A landscape with many valleys, sampled at points; each row gives a point and its height.
From any point a ball rolls to the lowest of the 2 points nearest to it. It stops when none of these is lower. Distance is the straight distance between rows; heights are no part of it.
K_239 h=49.3: [105  94 105  92  88  95 114 103  76  91  80 112 102  86 115  93 101 111
 117  83 104  71 119 128 116  84 108]
K_409 h=60.2: [102 112 111  67  84  82  92  72  65  99  95  75  81  87 112  93  83 113
 108 100  86  81 102 122  93 119 111]
K_523 h=45.2: [ 98 103 104  95 106 107 117 100  76  87  69 118  99  84  95 115  92 119
 107  83  71  98 115 124 107  96 102]
K_829 h=63.5: [112 105 103  78 115  84  91  76  78  85  80  73  84  73 114 117 111 100
 120  92  76  70 101 105  90  96 128]
K_821 h=77.4: [119 107 103  75  59  76  91  87 100  85 110  95 108 144 130  86  58  89
  85 141 116  73 101 127  98  98  93]
K_555 h=58.7: [123 132 125  86  88  99 100 130  86 113 124  93 111 123 106  98  64 107
  79  88 106  70  60 127 119 112  97]
K_49 h=70.8: [131 111 102  99 121 111  98  88  93 102  90  81 106  89 111  98  93 101
  67 118  85 107  93  95  64  92  93]
K_597 h=66.0: [ 72  85 108  79  63  87  97  89 130 113 136 131 132 129 102  88 112 112
  79 119 131 116 124  86  91  81  72]
K_580 h=8.6: [ 93 104 102  84  75  93  98  79 106 115 115 121 100 113  82  98  98 120
  74  97  99 129  94 122  99 114  73]
K_631 h=86.5: [112 117 100  91 100 116 118 108  89  97 106  86 106 101 120  75 103 103
 100 114  89  73 100 119 169 104 129]
K_822 h=28.0: [ 82  93 116 103 118 110 102 122 104 127 114 100 105  94  61 111 110 119
 108  56  82 107  82  67 111 119  85]
K_330 h=7.8: [119 101 100  97  81 102 108  93  79  93  73 117 116 104  94  88  78 118
  85 101  98  95  97 138  84  88  72]
K_299 h=69.6: [110  92  93 116 109 127  97 134 113 110  93  92 126  81  98 110 113  96
 122  84 116  69 112  66 127  84  94]
K_902 h=6.9: [ 70  65 112 107  77 114  93 137 125  94  89 113  77  96  79 117 159  75
 129  62 106 116 123  61 122 101  96]
K_505 h=41.4: [113 102 111 137 156 110 102 126 125  90  78  98  74  92  80 113  95  94
 122  97  90 100 104  56  82  90  91]
K_931 h=61.7: [ 84  86  97 112  94 105  94 133  83  80  67  93  94  64 113 118 129  84
 135  61 103  66 125  96 111  95 120]
K_900 h=67.3: [141 129 121  97 116 106  90 109  92 110 112  83 119 101 105 100  82 116
  59 113  90  89  72 105  79  85  78]
K_66 h=89.9: [ 97  54  69 129 114  95 106 130 122  88 101 102  94  93  83 115 132  90
 150 110 131  98  89  53 118 103 109]
K_534 h=49.4: [ 95 108 121  74  96 130  88 129  90 125 120  76 113 105 106  95 117 106
  97  89 102  73  84  80 131 130 103]
K_873 h=45.7: [ 91 113  70 114 122  92 107  83 123  92 107 112  74 114  91 106  99  76
 102 134  94 146 108  85  85 118 111]
K_640 h=65.3: [107  83  76 127 105 109 100 122 103  88  81  99  97  77 105 115 121  77
 137  83 123  70 111  85 110  86 117]
K_546 h=33.7: [104 103  85 140 149  81 108  97 112  69  82  86  55 100  81 111  86  71
 139 121  98 107  82  98  97 104 141]
K_688 h=62.0: [ 94  95  78  93 117 109  91  85 108  97  97  79  88  93 103 115 113  83
 119  97 106  85 108  65 115 116 123]
K_451 h=61.9: [ 79  74 116  81  52 122 104 129  80  97  92  99 102  96 112  99 143  95
 105  67 108  84 115 112 116 113  97]
K_845 h=83.8: [114 125 100  96 119  99 101  86  82  92  95  76  99  81 115  99  86 101
  98 103  85  77 107 131 142  87 137]
K_364 h=57.1: [ 83  87  77  95  87  96 101  72  97  93 101 108  77  89 114 109 107  87
 108 103 104 102 118  97  72 101 105]
K_177 h=66.4: [ 94 101 112 100 106 124  88 115  87 125 117  99 120  89  88 120  88 104
  80  64 114  95  75 102  69 108  89]
K_936 h=39.8: [ 93  97  70 140 131  79 112  99 124  76 106 102  55 117  86 111 102  71
 126 143 115 136  91  93  97 114 130]
K_128 h=55.8: [ 96  85 122 106 125 100 107 100 128 101 106 130  73 116  59 113 120 100
  89  88  92 158 102  80  86  87  92]
K_375 h=86.8: [118 118 101  90  86  91  97  76  90 102 110  81  99  97 107  79  56  96
  76 113  96  83 105 140 114  96 136]
K_779 h=39.7: [111 106  99 135 149  81 112 101  93  70  66  96  44  97  96  91  78  77
 117 123  82 135  97 117  86  99 136]
K_370 h=21.9: [ 99  89 107  83  77 101 112  79  83  98 100 122  91 111  83  97 109 132
  94  88  79 119  96 129 123 103  81]
K_859 h=60.4: [ 89 100 104 106 114 117 103  93 110 101 105 114  84  97  82 107 107  92
  91  83  79 126 101  82  84 115  98]
K_59 h=61.8: [ 94 112  84  83  78  92  86  68  87 102  93 104  92 101 117 109  90  96
  86 120 102 110 107 110  63 116  87]
K_903 h=50.8: [ 86  84 126 114 137  96 112 107 134 105 100 119  78 112  65 109 133 114
 124  76  81 131 103  55 116  97  84]
K_974 h=80.3: [116  99  89  86  72  94  95  99 106  83 117  99 117 124 137  92  92  88
  98 135 139  58 103 103 112  81  99]
K_535 h=19.1: [ 95 112 110  76  54  83  81  95 105 106 123 107 142 153 113 105  53  85
  65 113 114  85  93 119  71 120  75]
K_999 h=35.3: [113 109  97 127 148 103 105 109  95  76  61  93  81  85  96 127  92  83
 124  93  83  98 109  90  84  89 114]
K_395 h=46.2: [ 94  94 107 124 136 104 111 117 119  87  73 108  79 106  76 126 115 103
 141  80  71 102  95  61 101 109  91]
K_217 h=37.5: [107  97  96 119 108  97 126  79 109  86  81 131  77 106  79 102 103 100
  91 105  74 165 107 127  95  82  88]
K_480 h=77.8: [116 124  80 111 135 109 103  82 103  94 100  75  96  92 115 102 114 113
  99 125  63  94  80  91 122  95 104]
K_781 h=58.2: [ 90 124  95  77 112 107  84  77  95 119 111  76 101  97 106 105  97  97
 107  92  81  86  90  82 117 130 121]
K_418 h=53.8: [ 94 116 119  76  83 106  90 126  98 122 142  96 109 126 103  92  92 121
  85  93 111  86  73  95 123 132  93]
K_276 h=54.4: [ 80  98 107  76  95 114 110  89  76  98 103  81  98 105 106 105 118 103
 112  76  78  86  90  97 130 135 121]
K_883 h=33.6: [ 67  89 130  92 123 102  92 109 117 138 125 112 109  96  63  84 105 135
  93  82  87 117  97  68 103  95  81]
K_357 h=51.4: [103  96  70 116 108  84  97  78 109  84  89 105  77  97 114 113  95  74
 106 142 115 120 114  89  56 112 108]
K_663 h=65.7: [ 98 110  93  86  74  95  82  88  87 118 107  97 128 115 106 103  71 101
  63 117 108 122  87 108  51 123  69]
K_881 h=69.8: [125 104  99  98  87  94  91  84  78 116  78  89 117 107 104  90  64  85
  63 113 106 133  97 122  42 115  98]
K_967 h=58.3: [ 83  89  98  75  75 116 100  95  99  99 111 105 103 103 110 103 129 103
  98  84 103  95 108  92 112 119  94]
K_981 h=73.3: [ 99  87  97 126 112 110 102  96 123  99 111 120 125 103 100  89  99  94
  91 101 118  96 108  81  62  65  81]
K_922 h=40.4: [102 110 107 117 135 105 119 108  73  90  53 109  90  83  94 132  83 102
 109  89  53 114 106 106  83 102 106]
K_96 h=74.6: [114 117 125  60  62  77  73  94  81  96 113  77  95 126 132 100  66  98
  82 107 118  64 101 127  89 108 104]
K_609 h=36.1: [106 116  98 102 131 117  85 109 119 124 109  86 116  91  93  86 104 121
 102  95  88  90  87  71 127  97  93]
K_379 h=44.0: [ 97  94 122  84  56  78  97 113  73  93  82  92  96  80 124  87 101 102
 118  66 107  58 110 138  94  89 105]
K_15 h=25.0: [114  98  98 116  94  98 118  92  89  99  73 119 103  94  84  84  90 119
  76 104  74 142  99 141  94  83  73]
K_851 h=82.0: [106  96  71 123  98 110 123  82 117  95 101 125 118 107  95  82  84  94
  89 116 114 117 101 125  99  66  92]
K_519 h=87.7: [ 88  71  62 123 121  97 109 100 134  93 117 120  91 101  94 106 129 110
 126 119 123 111 101  64 102  94  98]
K_46 h=32.0: [ 82  94 104  81  49  96  87 105  80 107 116 105 108 109 105 116 105 104
  91  76 115 102  84 132  69 120  83]
K_918 h=45.3: [125  97 110 120 130  79 114  91  79  77  55  89  66  80 103  93  82  84
 109 108  82 122 119 116  60  92 133]
K_816 h=77.7: [111  91  87 120 103 102 114  86 131 111 102 122 122 112  84  73  96 102
  77 127 102 140 105  96  71  75  76]
K_56 h=23.0: [ 83 100 105  92  95 101 106  98 120 121 128 126 109 111  87  82 108 120
  82  98  99 116 104  90 120  93  86]
K_506 h=64.0: [ 99 106 104 102 109 103 112  84  88  95  87 102  75  95  87 105  91  88
  77  94  74 150 102 109  63 125 107]
K_102 h=25.5: [ 99 127 117 104 114  95  92 117 119 132 125  92 112 101  95  62  85 136
  81 106  90  92  81  82 119  93  84]
K_521 h=65.1: [103  99  68 109 125 111  85  97 128 104 116  83 105  90 102 111  98  82
 106 126 119  94 111  58 106 105 105]
K_107 h=68.3: [103 101 126  83  60 121  85 136  81 104 101  90 121 101 132  93 100  83
  97  64 125  51  92 113 103 104 103]
K_474 h=63.3: [139 141 136  95 114 102  81 126  79 112 120  79 121 115 103 120  76 124
  67  98  96  77  58 128 105  92  91]
K_785 h=69.7: [102  85  83 127 105 109 110 110 112  82  87 124  96  88  99 107 113  87
 116  86 118  98 113  94  75  75  91]
K_863 h=56.0: [115 103 107  76  86  70  96  68  69 102  67  83  84  84  95  90  71 107
  88 109  84 117 104 134  67 109 106]
K_118 h=74.5: [124 112  83 113 132 109  99  73  89  90  97  80  87  85 116  97  96  90
  83 138  82 107  97 108  96  81 114]
K_796 h=27.3: [ 95  91  80 125 131  95 120  86 105  80  83 100  64  86  89 106 105  81
 139  97 100 107 105  98 113 107 138]
K_711 h=65.2: [ 87  92 116  90  69 117 102 133  76 105  98 120 129  99 107 109 111 109
  98  57 108  73  95 119  99  99  81]
K_36 h=58.1: [ 85  77  94  96  83 114  99 118  82  92  79  76  95  80 114  87 145  76
 138  82 123  72 130  88 119 111 134]
K_462 h=30.6: [108  76  77 121 100  87 118  80 121  81  97 136  73 100  81 106 109  91
 111 103 110 150 109 121 100  84 108]
K_553 h=83.0: [105  89  81 102  97 104 110 105 102  86 112 110 117 101 124  87 113 109
 111 115 124  70 102  95 101  77  87]
K_885 h=73.2: [ 67  92  83 118 117  77 107  88 145 104 138 120 105 107  81  98 114 103
  88 144 107 144 120  74 109  87  84]
K_542 h=85.8: [103  89  69 126 100  92 120  86 102  90 101 106 116  88  99  83  75  94
 108 127 118  97  97 137 120  77 122]
K_470 h=11.0: [ 89 123 126  92  95  82  78 110 125 138 140 100 133 120  92  71  67 129
  68 116 102 109  83  94  92  96  69]
K_585 h=69.9: [ 86  80  95  91  87  87 103  78 137 110 124 132 107 117  85 115 117 100
  85 119 118 147 125  90  95  77  76]
K_326 h=54.0: [ 88  84  98  85  89  88 115 103  72  85  87  91  93  83 118  88 125 104
 141  95 112  75 121 110 123 103 133]
K_256 h=9.1: [101 130 105  89  86  89  77  95 122 118 124 104 132 134 113  91  62 101
  64 130 113  92  91  95  99 117  73]
K_589 h=44.6: [102 110  87 120 144 109 107 123 110  98 103  83 122  79  95  90 113 127
 113 114  78  89  91  76 162  81 104]
K_912 h=90.0: [122 125 111  98  88 110  95  85  83 102 102  73 107 100 106  88  57 100
  51 118  71 112  79 147  98  92 111]
K_965 h=70.0: [ 91  96 108 100  87 107  98  94 114 116 120 114 127 108  96  99  98 102
  71  85 113 100  93  94  61  88  73]
K_518 h=62.2: [107 120 102  91 118 116  77  95  85 115  93  74 106  80  90 130 102 102
 103  65  88  72  81  90  99 110 104]
K_11 h=80.8: [110 127  78 125 141  90 103  82  85  91  84  73  94  78 109 105 105  97
 113 122  65  91  86 118 143  75 135]
K_86 h=25.6: [ 72  96 113  74  28  94  75  95 102 100 126 115 124 133 122 109  84  83
  81  87 124  83  99 118  72 120  72]
K_51 h=43.8: [105 100 103  93 117 132  92 112  95 116  92  68 111  93  89  99 118 111
 116  83  85  76  94  57 147 125 103]
K_520 h=62.1: [ 74  82 103  85  57 110  90 112 117 111 120 110 119 112 113  88 130  98
  95  95 128  93 120  77  97 100  74]
K_756 h=38.2: [ 95  94 124  70  47  75  82 102  70 103 101  91 104  95 104 100  75 106
 105  75 119  77  85 148  77 112  99]
K_870 h=71.4: [106 117 109  76  76 103  78  96  84 106 101  85 104  96 128 101  98  85
  93  87 121  64  99 107  96 102 112]
K_635 h=85.5: [ 93  78  80 112 107 103 112 117 117  97 120 117 112  91  96  86 132 118
 126 117 127  85  96  70 124  87  83]
K_835 h=16.6: [ 94  79  93 116 108  88 120  96 117  77  82 127  61 104  83 118 135  89
 141  84 104 130 112 100 121  97 118]
K_95 h=51.0: [122 110 104 103 116  66 105  79  71 104  62  70  82  75 102  74  72  99
  87 115  67 126 113 130  77  92 127]
K_961 h=18.9: [ 84  76 115  98 101 121 102 139 110 116  93 114  99  94  70 109 135 100
 118  53  96 112 113  56 123 110  85]
K_842 h=65.8: [ 89  94 115  71  54 105 103 120 101  96 129 106 116 135 127  81 119 106
  87 123 127  82 113  77 127 117  87]

Where does a ball stop that starts at each point below?
K_375: K_256
K_912: K_256
K_663: K_835

Call two points neighbours if one is among the 2 nearest of the other. Go from one point of each pair to the other, from neighbour to neighbour, staying as low as possible. Name the highest point that can't be avoided.
K_580 and K_902: K_883
K_999 and K_330: K_523
K_580 and K_256: K_239
